Points on a hilly landscape, in no order, each with its height.
A ball rolls from a point to whichever of its 5 nearest points has the largest drop for the distance, and stops where none of them is lower. Distance is the straight distance between rows; heights are no part of it.
lepun: [138 115 112 150  98 132 104 132 119 135 148 158 151 166 116 124 130 124
 194  87  99 148 159 120  89 116 132 121 177 111 153 136 119 164 131 126
 125 113 134 138 162 106 114 111 183 112 128 110]  height 60.5
merev: [159 142 154 137 117 103 197 150 159  96  94 138 175  54  95 131 107 143
  50 183 205 119 115 217 164 159 111 120 104 213  95 145 135  96  75 127
 132 158 110  82  88 106 143 121  87 183 130 157]  height 28.0
ruzag: [129  98 111 145 115 130  99 132 139 160 152 165 149 179 117 123 140 121
 192  80  86 158 144 109  69 106 102 125 170  97 166 146 106 188 141 116
 101 113 137 151 185  87 106 121 185  94 131 113]  height 58.2
nom: [138  82  84 120 192 128 136 133 108 101  68  95  57  51 111  91 165  86
 100 200 151 150  46 157 147 143  84 133  79 188 153 149 106 129 113 126
  64 163 129 135 151 160 132 151  71 169 101 131]  height 43.0
Kub: [124 168 139 100 175 131 124 117 123 165 128 115 104 115 120 130 134  98
  99 179 124 102  84 136 146 149 107 140 112 151 113 164 158  94 125  96
  90 107  93 106 171 101 152 129 117 112 141 149]  height 33.4
vata: [141 177 169 136 162 131 198 114 163 174 176 121 114  76 142 203  82 224
  35 150 175 105 152 147 169 169 133 115  60 135  76 107 183  87  86 138
 163 134  73  89  62  84 146 132  30 142 174 192]  height 49.3
kofol: [129 126 122 112 102 132  93 139 134 104 113 163 167 197 107 103 128  71
 180 124  85 121 129 112  93 141  94 176 147 128 140 181 103 110 127 112
 114 106 108 130 166 105 134 122 199  94 146 132]  height 46.4
Papad: [112 143 118 105 201 151  84 115 115 198 149  86  58 130 127 145 161  99
  90 171 103 106  73 108 132 118  99 131 117 110 125 134 154 130 139  75
  76 113  91 101 183 104 152 146  90 111 136 160]  height 54.2
tufut: [121 136 107 106 208 146  97 114 112 172 135  85  53 101 117 132 161 104
  90 184 113 108  62 121 145 133  97 130 104 137 127 134 148 129 126  93
  69 117  94 115 169 114 147 143  70 130 123 151]  height 52.0
tum: [131 151 136 104 100 121 120 138 133 103 118 153 173 188 125 114 115  81
 160 136 103 105 140 121 115 151 107 162 149 145 121 174 122  95 132 121
 122 109 102 114 148 121 138 114 194  97 148 133]  height 41.9
Dep: [122  78  96 123 147 130  90 131 119  98  89 128  94 120 118  90 180  58
 151 160  89 137  73 121 115 135  82 168 129 138 158 166  82 126 120 121
  93 131 111 153 180 129 139 141 153 107 118 127]  height 30.2
rezo: [120 160 167 138 121 130 170 110 139 123 146 117 130 101 160 173  91 197
  56 120 148 136 149 125 158 125 165 126  84 114  92  66 150  99 112 177
 198 155 138 137  45 147 148 140  79 144 138 162]  height 41.4
Retir: [ 99  83 108 154 129 146 114 126 119 163 160 142  98 119 134 122 138 179
 167  76 126 142 149 106 113  91 159 109 136  74 156  86 116 179 151 135
 145 139 167 153 134 148  93 147 104 143 105  98]  height 55.3
zed: [140  63  72 148 146 117 107 112 108  75  94 111  93  84 113  72 173  92
 172 137 138 162 105 152 134 106 126 123 141 151 168 122  90 151 115 146
 105 158 143 151 107 165  94 135 119 156  91  80]  height 36.3
suz: [115  67 117 122 115 137  66 159 143  85  81 144 124 158 100  80 173  50
 179 126  71 137  85  90  81 151  68 199 104  98 179 206  50 121 123 100
  90 120 107 152 194  90 138 148 171  80 143 136]  height 44.1
lus: [138 188 170 118 142 120 177 122 147 157 148 118 128  96 144 180  99 165
  65 162 152 101 139 135 171 159 136 107 102 148  89 127 182  91 113 130
 138 113  99  90  91  99 148 118  89 116 150 169]  height 30.9
dobom: [126 176 163  85 122 123 141 135 144 118 118 151 175 170 138 117 108  69
 145 154 124  83 126 118 135 164 107 169 124 159 112 199 144  70 130 104
 123 104  95  98 155 116 146 116 169  86 162 143]  height 15.6
nef: [115 147 164 131 103 131 155 128 134 143 152 118 137 141 147 180  99 174
 103 100 119 125 184 101 144 123 166 114 134 101 100  95 154 115 135 147
 204 124 152 127  95 151 135 126 133 115 145 157]  height 55.6
rubam: [139 123 110 122 122 114 144 131 119  72  82 120 127 106 114 101 143  98
 113 162 152 126  97 163 146 142 113 127 126 184 121 142 119 108 116 142
 108 136 125 141 122 149 142 117 137 148 105 115]  height 18.2
sopu: [159 118 130 138 110  94 175 147 134  59  71 123 169  71 112 105 128 136
  70 162 204 154 115 214 153 145 132 112 115 194 115 112 115 116 100 161
 133 171 141 130  49 152 130 112  89 195 100 114]  height 26.7
puva: [115  65 130 155 152 150 128 136 145 210 153 171 110 162 158 173 116 188
 171  19 116 141 162  75  70  76 130  96 130  58 178 126 112 216 183 111
 110 119 162 200 189 110  96 137 120 121 124 100]  height 69.6
dum: [ 90  75  86 146 152 140  99 116 119 157 152 117  78 100 135 115 154 160
 155 107 129 146 131 108 118  83 148 109 123  74 161  75 115 172 146 142
 133 148 162 141 119 164  83 156  91 150  97 102]  height 64.3
rir: [177 126 133 163  64 110 127 124 105  53 121 129 173 115 124  93 113 129
 203  85 158 153 161 153 125 124 182 119 168 164 125 116  97 132 115 156
 147 143 136 144  91 137 119  96 146 170 116  75]  height 33.9
delur: [130  91 106 160 104 131 104 127 118 144 152 155 128 141 120 114 141 150
 197  73 109 158 151 116  99 100 147 107 168 109 163 120 112 191 133 127
 123 129 153 153 149 118  99 120 146 131 108 101]  height 53.7
vig: [107 105 127  99 137 142  65 161 140 121  89 154 129 180 120  97 161  45
 152 133  88 109  72  81 100 160  82 207  86  94 156 227  75  94 138  78
  82 115  94 120 200  77 151 144 159  56 169 149]  height 39.9
zipek: [120  84  75 120 195 127 104 119 115 117 102  87  50  74 121 106 169 105
 106 177 123 145  69 128 141 108 109 113 101 140 157 104 118 143 123 133
  76 154 131 129 111 171 109 147  74 151  93 116]  height 37.5
ren: [148  81 116 167 102 125  80 141 146 115 140 168 151 137 109  97 149  91
 242  73  87 173 108 114  64  95 103 135 164 136 213 165  61 199 117 121
  73 135 136 166 181  82  98 129 168 124 114  98]  height 58.6
bapus: [100  71  87 135 165 139  89 127 140 194 157 132  89 149 125 145 175 144
 143 101 100 140 129  98  88  89 106 104 142  70 163 108 118 199 159 111
 109 128 140 150 172 126 104 151 126 109 112 117]  height 75.9
Zole: [125  78  76 128 155 119 102 114 111  93  92 107  81  93 117  90 174  86
 141 157 122 150  86 140 138 112 112 126 128 156 159 121 104 142 116 139
  98 150 136 146 126 159 113 134 125 144  94 102]  height 29.5
leso: [116 151 133  98 182 146  86 123 123 189 136 118  97 149 130 131 153  78
 106 163 104 107  79 108 126 131  97 153 119 113 123 174 143 110 134  80
  85 109  94 105 198  92 152 136 127  81 151 160]  height 42.9
vid: [118 103 112 112 141 134  91 139 123 110  83 137 109 140 120  97 159  58
 144 160  98 112  68 119 120 146  85 179 109 137 145 191  96  98 121 104
  95 124 101 142 190 117 157 135 152  97 129 140]  height 34.7
tegel: [144 176 172  89 107 107 174 152 165  81 107 151 206 156 135 105  89  77
 146 159 153  76 138 144 142 184 101 163 100 196 102 210 135  55 126 112
 134 117  92  95 139 120 147 129 155 113 160 147]  height 42.5
renul: [113  81 103 129 157 137 100 133 153 208 157 146 115 190 125 161 159 137
 137  81  86 142 145  90  67 103  84 107 150  63 152 128 118 198 168  92
 101 115 138 156 201  96 114 140 161  80 135 128]  height 84.2
fuma: [113 125 104 110 170 137  90 119 113 162 126 105  74 121 125 133 164  98
 101 167 102 114  77 113 132 111 102 125 128 129 138 123 137 138 129 106
  86 123 109 120 163 130 143 137 114 107 117 136]  height 44.0
kol: [120 122 159 139 102 144 149 137 126 171 164 144 144 185 140 178 100 172
 138  69 101 131 200  99 111 114 155 104 156  80 115 122 147 151 150 127
 186 106 161 138 145 135 125 128 161 105 152 134]  height 58.3
gep: [ 97 126 114 127 136 137 119 119 115 140 138 102  85 101 136 138 136 169
  97 134 134 130 117 115 135 104 151 109 109  93 125  63 144 139 138 145
 144 139 152 134  88 163 117 146  87 146 108 123]  height 43.2
reku: [139 147 161 144  81 126 154 122 125 116 152 132 164 146 143 161  95 172
 143  80 119 142 197 115 137 129 182 114 157 118 108 107 136 122 130 153
 210 122 150 131  95 137 125 113 147 123 146 135]  height 49.1
podi: [118 186 171 123 143 134 165 121 136 175 157 100  96 107 151 191  98 184
  55 143 146  97 134 115 164 141 138 109  89 117  90  94 179  99 121 128
 147 114 111 101  92 117 157 133  70 128 147 177]  height 44.2
zaran: [152  88  98 154 101 122  91 126 115  80 120 145 130 128 104  82 150  84
 215 105 108 152 123 138  99 112 124 144 168 147 168 143  85 159 111 136
 105 128 130 154 148 116 113 121 171 147 108  90]  height 55.8
podam: [176 152 146 141  53 117 126 144 124  75 143 147 211 177 121 127  84 105
 230  94 111 138 190 127  98 135 151 133 168 157 121 151 108 113 124 141
 151 110 113 122 118 109 129  92 198 141 155 104]  height 69.8
mifon: [143 171 156 128 117 109 176 124 143 123 124 121 145  84 138 167 102 171
  53 156 162 123 121 159 169 151 150 104 102 159  98 103 161 101 113 148
 149 140 112 110  65 125 145 113  87 140 129 150]  height 20.4
vimi: [144 139 140 109  83 121 121 149 133  72  98 150 199 195 114  94 106  65
 203 131 103 102 149 120 105 154 102 179 129 158 124 191 101  81 128 122
 126 110  96 126 138 119 140 120 196 116 141 128]  height 65.7
nim: [ 96 115 124 157 131 139 141 105 113 125 153 112 113  75 150  99 114 185
 124  93 158 158 145 126 133  90 175 137  95  73 130  50 117 131 132 173
 174 167 178 148  72 172  92 162  75 180 104 102]  height 51.6
Mado: [106 131 135 126 115 139 125 129 119 163 150 124 116 156 138 165 123 160
 110 108 111 118 162 104 126 113 145 105 145  86 116 100 153 144 148 124
 162 111 149 126 136 143 131 130 143 107 132 140]  height 62.3
labom: [121 185 159 104 165 138 136 116 125 196 154  96  98 124 143 173 119 135
  83 161 128  87 121 114 153 145 122 117 119 125  96 132 187 104 132  94
 115  94 103  85 141  96 153 130 103 109 148 167]  height 51.4
Burit: [112 109 105 112 165 143  70 137 136 177 138 130  98 167 125 131 177  84
 117 139  81 132  92  96 103 111  79 141 141  95 146 148 112 154 138  90
  86 123 111 125 203 103 134 149 152  69 138 143]  height 52.7
gaf: [108  94 101 138 135 142  96 130 128 171 153 140 107 161 122 141 155 145
 151  97 101 138 145 105  99  99 117 107 157  85 151 108 131 180 147 119
 125 119 147 144 166 123 113 135 150 105 119 118]  height 63.2
mip: [159 157 149 114  86 102 163 147 148  59  92 133 198 141 119 105 105  82
 140 152 157 105 134 163 143 170 108 140 126 199 102 175 117  75 120 138
 136 128 106 130 122 137 151 116 169 141 132 129]  height 31.4
Pob: [157 141 134 152  67 113 129 129 112  83 144 140 177 148 123 123 107 129
 191  94 125 145 177 133 121 132 163 118 175 144 119 130 117 130 128 149
 160 117 128 132 112 124 123  95 171 145 136 107]  height 50.0
Situ: [160 134 128 137  74 123 107 137 125  81 132 152 187 180 109 103 111  87
 217 105  99 130 158 130  91 131 122 152 162 145 137 158 107 122 123 130
 127 105 113 129 139 109 126 110 202 131 136 111]  height 62.9
Ziroz: [119 186 158 102 121 122 148 124 133 156 139 126 149 153 153 166 107 116
 106 145 123  96 151 108 147 146 126 122 146 132 106 145 169  99 129 117
 143  99 118  90 132 120 148 108 153  83 152 152]  height 45.6
goliv: [116 128 128 105 158 144  90 141 148 219 153 141 122 214 138 157 153 100
 107 113  91 123 128  88  85 115  83 139 146  69 130 153 130 152 156  73
  94 114 123 108 210  90 134 141 177  48 162 154]  height 76.1
lameb: [120 136  94 114 222 146 108 109 118 171 142  68  27  76 112 127 146 137
  75 184 133 111  55 121 145 136 100 121  90 128 132 104 147 146 127 102
  58 122  97 107 127 133 131 154  21 164 118 146]  height 56.8
sise: [129 145 129 106 115 125 117 132 131 111 108 143 148 159 123 113 132  70
 141 152 110 104 111 129 132 148 104 158 133 151 122 172 128  90 127 117
 110 110 106 123 159 126 148 120 174 101 135 134]  height 32.5
nopaz: [121  91 125 115 103 133  79 156 136  82  85 157 156 188 102  88 148  52
 193 118  71 122 106 100  85 156  82 203 105 114 167 204  63 104 125 100
  97 111 108 142 177  95 139 138 181  88 142 138]  height 43.7
nire: [ 98 134  98 121 176 144 106 122 116 161 146  78  43  87 136 138 132 158
  77 156 135 113  77 109 134 110 117 111  89  98 126  63 147 138 133 127
  97 140 130 117  96 160 125 150  43 154 109 140]  height 55.0
benep: [115 111 126 101 124 134  95 156 126  96  76 154 136 163 125  90 144  51
 161 146 106  96  76 112 112 170  86 199  92 133 145 216  93  81 130  91
  96 113 100 131 184 106 155 134 159  86 147 146]  height 37.4
bopob: [136  79  88 165 120 120 101 119 106 100 127 131 114  97 127  81 153 131
 194  97 139 163 133 138 133  97 162 114 157 124 173 106  98 171 118 145
 118 153 153 144 113 144  85 128 118 154  92  74]  height 42.2
penu: [131 156 114 117 202 142 132 113 120 170 142  82  49  71 104 134 127 152
  60 183 144 105  70 140 153 148 111 117  90 141 109 110 164 129 120 111
  72 115  97 111 115 114 135 143  37 159 122 148]  height 57.3
Pizi: [132 108  98 136 117 121 114 112 111  88 107 123 122 120 112 101 149 109
 153 135 127 139 122 143 135 117 135 127 158 147 137 119 113 136 127 139
 125 126 130 144 117 146 120 116 149 145 107  97]  height 26.3
nago: [146 164 151 112 115 105 177 147 148  84  89 139 173 112 114 105 111  92
 112 173 172  94 107 174 153 177 100 141 104 201  98 187 130  73 106 116
 119 126 108 110 146 122 152 125 138 142 132 147]  height 15.9
sor: [150 142 130 126  98 101 154 124 131  70  99 119 154 106 121 118 126 130
 102 147 159 132 131 163 148 143 145 110 137 168 109 116 126 110 128 155
 144 136 128 135  79 143 137 101 134 154 110 111]  height 8.6
roguk: [125  90  96 157 114 130 101 124 110 125 144 144 114 112 126  99 147 148
 188  84 122 156 140 123 121  98 160 110 162 111 163 102 109 180 130 135
 129 141 156 148 128 137  92 126 125 143 101  89]  height 48.6
patu: [146 160 163 132  84 130 152 144 138 143 168 155 188 203 145 181  80 146
 173  73  97 131 219  94 108 137 150 115 179 110 115 150 138 136 138 127
 193 102 150 110 134 117 119 100 192  94 178 141]  height 50.8
degal: [131  99  99 121 141 119 119 129 114  83  79 117  97 103 114  91 162  78
 126 173 127 130  72 152 138 143  94 143 118 176 141 153 104 111 116 129
  93 140 121 147 157 146 146 132 132 139 104 123]  height 22.9
vek: [112 137 128 102 180 152  82 132 137 232 163 114  90 194 141 164 154 103
  89 137  96 104 107  92 107 109  88 133 130  68 121 139 149 150 159  56
  86 113 111  93 209  90 147 152 133  71 162 161]  height 89.6
til: [126 118 114 143 109 118 127 109 115  88 120 118 125  97 127 110 133 155
 127 122 146 150 139 146 141 120 172 112 135 126 127  84 123 135 124 159
 152 141 146 143  73 153 113 114 115 157 100  97]  height 31.5
Vuzom: [135 164 172  75 100 119 145 155 150  77  95 160 209 195 132  95  93  63
 179 145 130  66 139 114 124 183 102 194  88 176 115 226 117  58 132 100
 131 111  91 102 138 116 147 130 165  98 162 142]  height 55.1
mizog: [105  74  72 155 158 129 100 113 114 125 130 103  83  73 138  86 160 144
 165 119 144 164 114 128 137  87 157 114 121  92 174  78 104 165 129 151
 122 160 158 138  93 174  67 152  85 157  81  80]  height 58.4
lozus: [155 117 115 137  86 115 116 128 121  63 104 135 156 151 106  90 128  83
 190 125 121 135 134 147 113 142 119 152 155 166 130 156 100 110 124 142
 123 120 116 150 134 130 131 111 183 145 117 104]  height 42.6
revev: [156 136 133 127 110  99 177 149 140  68  76 125 167  87 102 105 119 113
  83 170 189 124 102 194 152 161 111 122 115 208 110 151 121 100  97 137
 118 155 125 124 106 138 148 122 121 176 117 136]  height 19.1
nidul: [142 174 153 116 154 121 173 122 140 144 127 118 124  75 110 148 112 149
  66 186 161 104 111 160 165 159 119 113  99 172  93 141 170  93 105 118
 106 117  99  93 115  96 145 124  89 141 133 160]  height 19.9
laver: [148 163 147 126 125 107 176 131 143 108 107 127 151  81 118 140 110 137
  63 174 173 111 112 171 167 156 126 111 104 188  99 136 149  97 105 135
 124 134 112 106  94 121 147 113 105 149 126 146]  height 10.8
masek: [ 78  89  76 142 180 143  99 117 126 145 146  80  55  69 147 106 150 157
 127 133 144 150  97 117 120  85 136 114  84  60 159  49 112 141 142 151
 117 163 160 126  83 194  73 171  55 174  88 112]  height 73.0
garol: [119 120 111 112 131 136  88 134 125 134 118 144 128 166 119 111 152  76
 137 140  88 122 102 113 103 127  92 158 144 119 145 163 110 123 129 108
 102 111 106 127 180 116 137 127 177  87 134 132]  height 38.4
Bavu: [128 174 154 132 151 128 170 119 136 161 149 108  95  80 136 174  96 194
  45 154 163 112 110 131 163 144 138 112  70 124  91  83 170 111 109 143
 133 134 108 109  69 122 145 133  44 152 136 169]  height 33.8
Kupe: [117 177 169  94 145 140 130 136 133 213 157 128 132 199 166 188 111 112
 101 132 115  89 152  88 129 131 112 132 147  93 103 150 177 118 142  81
 130  99 126  73 170 101 141 129 162  59 183 162]  height 70.2
Ratan: [143 142 123 124 144 119 161 131 131 116  99 115 114  63 107 125 121 149
  51 179 172 130  85 176 163 138 127 109  88 173 113 112 147 119 105 141
  97 146 126 118  81 135 135 121  70 167 107 132]  height 19.8
mazi: [140 111 100 126 133 111 141 121 116  76  84 107 117  78 113  98 143 118
  97 161 166 146  97 170 154 128 133 115 114 169 128 110 120 127 117 155
 103 155 145 144  80 160 119 116 104 172  91  99]  height 23.9
zoso: [136 152 135 128  90 120 130 131 125 118 138 141 167 170 129 140 112 117
 158 116 106 123 169 117 122 138 137 124 168 127 119 136 137 117 131 132
 153 103 126 114 126 126 130 103 190 106 146 129]  height 64.7
Vez: [143 133 129 122 159 123 165 132 128 111  84 121 108  62  85 101 128 117
  76 197 175 118  71 188 159 165  96 129  89 198 112 167 131 105  93 112
  87 139 118 110 146 118 145 139  89 172 119 150]  height 26.6
reviv: [128  87 109 136 117 135  78 136 148 119 128 163 147 172  98  99 153  79
 195  99  67 159 116 105  68 117  84 166 148 108 177 175  76 160 123 114
  92 112 123 154 191  82 116 134 190  92 131 123]  height 47.9
semab: [130 174 154 102 155 121 153 120 136 141 120 132 135 108 124 127 117 101
 101 182 140  93 104 147 150 159 113 136 111 171 100 178 159  79 118 106
 102 105  97 100 155 103 150 126 130 115 142 152]  height 28.7
led: [ 83  94 104 130 148 151 100 129 122 178 160 117  75 134 134 152 145 173
 115 108 111 124 139  99 113  89 134 103 123  63 133  76 140 168 160 122
 136 126 156 138 139 156 113 160 102 134 114 127]  height 59.6
visez: [120 111  92 120 155 125 114 116 113 112 111 100  81  90 119 112 151 122
  99 165 135 133  89 139 146 110 126 110 115 144 137  97 128 138 124 138
 103 144 133 134 104 158 123 131  97 145  95 112]  height 31.2
zov: [144 165 149 107  95 112 148 137 143  86 113 140 187 163 131 122 108  83
 150 145 127 104 144 131 134 159 115 146 143 172 112 170 131  80 130 130
 135 112 102 114 127 130 144 106 178 113 144 131]  height 47.0
sevat: [143  97  96 150 122 111 128 110 108  61  96 105 123  78 128  72 144 128
 153 120 173 168 128 169 147 115 165 121 136 138 146  93 105 139 113 158
 130 160 155 146  66 164  92 118 105 174  88  70]  height 38.0
los: [121 160 173 117 116 136 155 138 135 177 158 124 132 176 157 203  99 151
  99 107 111 101 187  92 138 127 141 111 148  93  98 125 165 117 139 117
 183 106 145 100 129 132 141 124 153  79 164 161]  height 60.4
Vesa: [160 126 122 138  87 102 142 124 119  53  95 120 166 115 113  99 126 114
 148 134 160 142 141 170 138 141 146 119 151 179 110 124 109 113 124 160
 140 136 129 149  90 147 131 100 148 165 113  95]  height 19.6
zuno: [ 94 129 152 141 121 151 143 116 123 143 162 118  99 111 150 149 103 193
  93  93 136 131 162 103 133  88 163 133 101  71 100  57 137 126 138 167
 194 142 166 145  89 168 122 162  91 156 131 140]  height 48.4
Bes: [125 138 132 119 117 139 122 140 132 176 150 159 154 209 131 155 121 128
 152 100  90 127 171  97  92 124 112 125 167  89 126 140 148 151 144 107
 138 106 138 114 172 107 125 121 197  79 156 134]  height 75.5
niz: [113 155 140  87 140 140  99 134 139 175 132 155 149 209 138 128 130  77
 128 133  97 104 116  94 107 136  91 169 139  99 128 183 134 114 141  82
 107 103 107  94 184  92 137 132 188  50 172 150]  height 51.0
pufi: [ 95 121 106 116 173 149  89 134 123 197 159  91  56 137 137 168 152 146
  88 138 108 104 104  97 116  89 113 108 118  80 131  80 148 158 152  99
 104 122 130 113 153 146 136 154  83 121 123 148]  height 69.9
Kupi: [126 120 178 159  96 147 164 132 132 152 175 149 151 156 141 165  82 193
 149  42 107 145 209 104 125 103 190 117 149  93 117 117 135 150 144 150
 217 124 169 152 131 150 121 132 136 133 155 138]  height 55.2
fafup: [139 176 148 111 117 110 154 126 141 113 117 130 160 126 133 137 112 107
 105 159 139  97 128 139 155 155 122 124 134 169 106 152 153  87 127 127
 131 114 109 106 121 127 147 106 150 111 136 141]  height 29.3
lilop: [163 124 138 148  92 100 157 121 122  52 102 118 178  85 128 104 118 154
 117 120 185 168 152 182 146 141 177 117 138 161 110  94 107 116 119 179
 168 166 144 150  36 149 120 101 101 185 106  86]  height 30.4
boz: [154 125 143 160  87 116 148 109 110  73 127 124 166  90 144 101 110 171
 147  87 164 167 160 151 147 125 203 124 142 129 121  76 108 132 122 175
 179 164 154 146  57 148 108 115 106 173 114  84]  height 39.4
gozos: [111 127 119 107 147 144  96 135 129 200 149 131 112 185 131 155 151 118
 110 123  90 117 127  94 103 114  97 124 150  86 126 128 145 152 149  91
 111 111 128 112 183 112 136 139 164  73 144 143]  height 72.1
Gimel: [139 110 174 166 101 158 163 149 129 178 166 183 152 180 157 168  70 197
 177   4 108 146 199  93  99  88 180 103 145  88 146 136 127 184 151 134
 171 124 170 175 167 128 117 122 137 134 149 124]  height 57.7
Kobi: [125 122 132 149  97 131 129 114 112 122 151 132 134 125 133 128 118 172
 151  87 123 144 167 121 133 113 179 110 153 104 127  92 129 150 134 150
 177 129 155 142 107 142 112 122 132 138 121 113]  height 47.2
tofi: [120  68 101 153 141 134 100 129 144 189 152 163 114 144 132 134 155 155
 189  60 109 154 137  96  80  91 117 100 154  82 189 120 103 220 152 113
 102 128 151 174 177 105  93 131 131 117 108 100]  height 84.1
pap: [126 148 121 110 148 126 127 121 117 132 110 110 102 108 119 128 134 107
  88 175 129 112  89 137 149 134 116 120 122 158 117 133 146 111 122 122
 100 119 116 120 138 131 147 125 121 124 113 132]  height 34.5
neke: [120 175 137 116 182 150 138 110 126 189 159  83  57  98 117 164 116 171
  63 162 148  91 102 121 149 149 115 116  93 113  94 103 180 120 126 104
  96 101  94 100 110 101 147 146  40 152 135 167]  height 58.5
daz: [110 154 145 111 136 143 122 131 120 192 152 115 109 170 146 179 128 135
  97 127 107 104 145  98 126 114 123 116 144  90 113 116 166 132 146 106
 134 104 130 103 160 129 143 132 146  88 147 155]  height 73.8
rov: [162 154 144 128  77  98 160 130 138  62 114 125 187 126 125 129 111 125
 130 131 155 128 163 159 146 155 146 114 150 176 101 127 120  94 127 161
 157 130 122 135  79 136 141  95 153 145 130 117]  height 27.2
Kap: [119 123 130 154 121 127 148 102 112  92 131 109 145  68 157  93 114 183
 119 101 167 170 144 151 145 110 186 137 105  99 125  54 115 125 120 182
 173 172 166 151  40 162 104 139  79 176 102  89]  height 44.7
deva: [122 140 154 146 115 124 164 107 129 100 132 116 148  85 157 141 101 193
  69 117 159 159 147 148 152 123 172 131  89 113 102  55 135 109 115 190
 196 168 150 147  29 150 132 139  74 165 122 134]  height 33.5
luda: [142 137 136 140 102 106 162 118 130  74 106 120 156  83 130 123 117 161
  80 139 167 151 134 169 154 138 160 112 116 151 110  88 128 116 118 171
 156 157 138 141  39 148 129 110  97 163 109 109]  height 20.7
Bav: [110 149 132 130 144 138 146 115 123 138 140 100  90  76 145 146 109 187
  56 141 158 126 101 124 147 121 143 117  75 102 108  58 151 116 120 158
 137 149 137 127  58 155 129 143  51 164 116 140]  height 42.1
Detad: [ 96  73 130 156 143 161 132 134 131 191 168 161 102 139 153 149 117 198
 160  41 126 140 167  93  99  71 157 111 121  60 158  99 121 191 173 137
 150 132 168 177 162 145  95 158 101 150 118 103]  height 59.7
zoka: [119 125 128 104 157 128 122 139 122 113  82 136 112 114 117  96 143  69
 128 182 129 102  64 142 136 175  88 166  83 161 123 211 118  74 118  92
  90 119  99 132 198 107 160 139 126 117 137 154]  height 37.3
Goda: [117  90  94 130 136 132  82 125 124 134 131 139 112 145 111 106 167  94
 160 129  87 142 110 114 102 109  97 138 162 117 158 139 108 158 127 123
 102 120 121 144 167 123 122 133 170 101 117 115]  height 40.0
Luve: [131 178 165  94 106 127 151 141 144 150 153 146 178 207 164 174  89 111
 140 121 105 101 189  93 125 150 120 139 169 120 109 158 157 104 136 113
 169 100 128  81 139 117 127 102 191  63 182 146]  height 5.9
kupa: [154 159 161 121 113 101 195 149 165  85  93 140 187  82 107 120 105 113
  83 177 189 102 120 200 158 171 102 132 104 217  95 179 137  78  89 117
 132 142 108  92 121 109 152 126 119 160 137 158]  height 23.2
Dop: [128 102  96 140 122 120 112 111 108  88 110 116 111 102 121  98 147 127
 143 133 138 152 126 148 140 115 150 115 148 137 141  97 117 140 124 148
 128 143 147 149  95 156 108 118 127 150  99  90]  height 31.7
rafuf: [110 105 129 131 128 148 122 139 127 196 159 146 119 183 133 169 133 160
 132  82  99 127 173  98  94 104 123 103 149  64 130 116 145 172 164 108
 144 104 153 137 169 122 121 135 158  97 141 129]  height 65.8
zimuv: [133 141 147 143  96 116 154 110 120  93 128 119 152 101 143 131 110 173
 114 105 148 153 163 138 148 130 183 114 133 125 106  76 128 124 126 168
 191 146 147 144  59 146 124 113 114 149 120 118]  height 31.8
nopab: [119  98  97 136 146 118 138 115 113  77  93  95 112  57 134  85 141 144
 103 147 175 173 107 170 146 113 154 117 101 128 140  78 116 128 119 165
 117 167 157 141  46 172  90 127  77 178  81  84]  height 24.2
Bur: [144 171 150 125  94 111 161 126 135  99 128 123 166 129 137 156 106 138
 104 137 140 121 160 136 154 149 152 107 144 157 104 119 145  99 127 149
 164 121 124 118  84 135 143  97 147 121 134 132]  height 28.3
figo: [122 104 119 149 112 139 117 132 128 163 158 159 135 168 126 143 133 157
 173  71 103 143 164 106  95 103 135 107 163  86 150 119 130 184 147 118
 139 116 152 148 165 116 108 122 160 113 129 117]  height 59.4
Mato: [115 129 110 126 145 126 132 117 119 112 116  99  96  77 128 121 133 157
  77 159 153 138  98 144 148 119 143 106  97 130 127  75 139 127 120 152
 117 148 142 132  66 158 115 128  73 157  96 116]  height 32.4
Mopof: [118 129 160 161 107 135 160  98 124 115 152 121 145  97 157 128  93 195
 109  73 146 156 175 127 147 105 191 145 109  97 109  59 125 119 125 182
 221 160 166 151  59 158 121 152  89 163 131 127]  height 40.2
vati: [148 134 162 159  82 123 152 110 119  96 155 128 167 115 147 127  95 183
 148  63 138 157 191 130 144 120 204 121 146 121 111  84 117 128 129 174
 215 148 153 144  72 143 121 120 118 153 135 117]  height 40.3
bupa: [117 160 136  94 149 135 107 126 124 164 126 136 124 161 135 133 133  82
 117 160 109  94  99 114 129 140 105 154 132 128 120 166 152  99 132  95
 105 102 101  98 177 111 150 123 160  82 149 148]  height 40.6
givod: [159 139 153 163  67 130 137 152 113 134 165 174 185 176 142 151  84 161
 219  41 106 155 190 115  92 111 174 102 177 122 144 141 117 172 130 131
 159 121 151 138 148 108 118 100 168 133 148 114]  height 66.0
Fupe: [106 129 107 118 138 138 104 120 115 163 140 109  88 136 130 146 147 137
 101 141 111 117 116 110 130 108 128 111 133 108 124  94 151 145 141 121
 120 120 134 123 133 145 136 136 120 119 115 137]  height 56.1
zopa: [154 171 169 124 134 109 199 135 167 119 124 138 167  65 112 147  99 148
  61 180 182 104 137 186 169 169 115 117 101 198  90 159 161  82  86 120
 129 129  89  75 103  87 140 120  99 147 150 167]  height 23.1
tuf: [136  75  87 159 125 125  88 119 120 117 133 146 115 116 110  95 167 109
 199 102 106 157 121 124 106  97 122 123 168 126 183 131  93 181 119 133
 101 135 138 151 151 123  97 129 151 130 102  88]  height 48.5

For each start below, name the point where the ball stops.
figo -> sor
puva -> sor
lepun -> sor
zuno -> sor
gozos -> dobom
goliv -> dobom
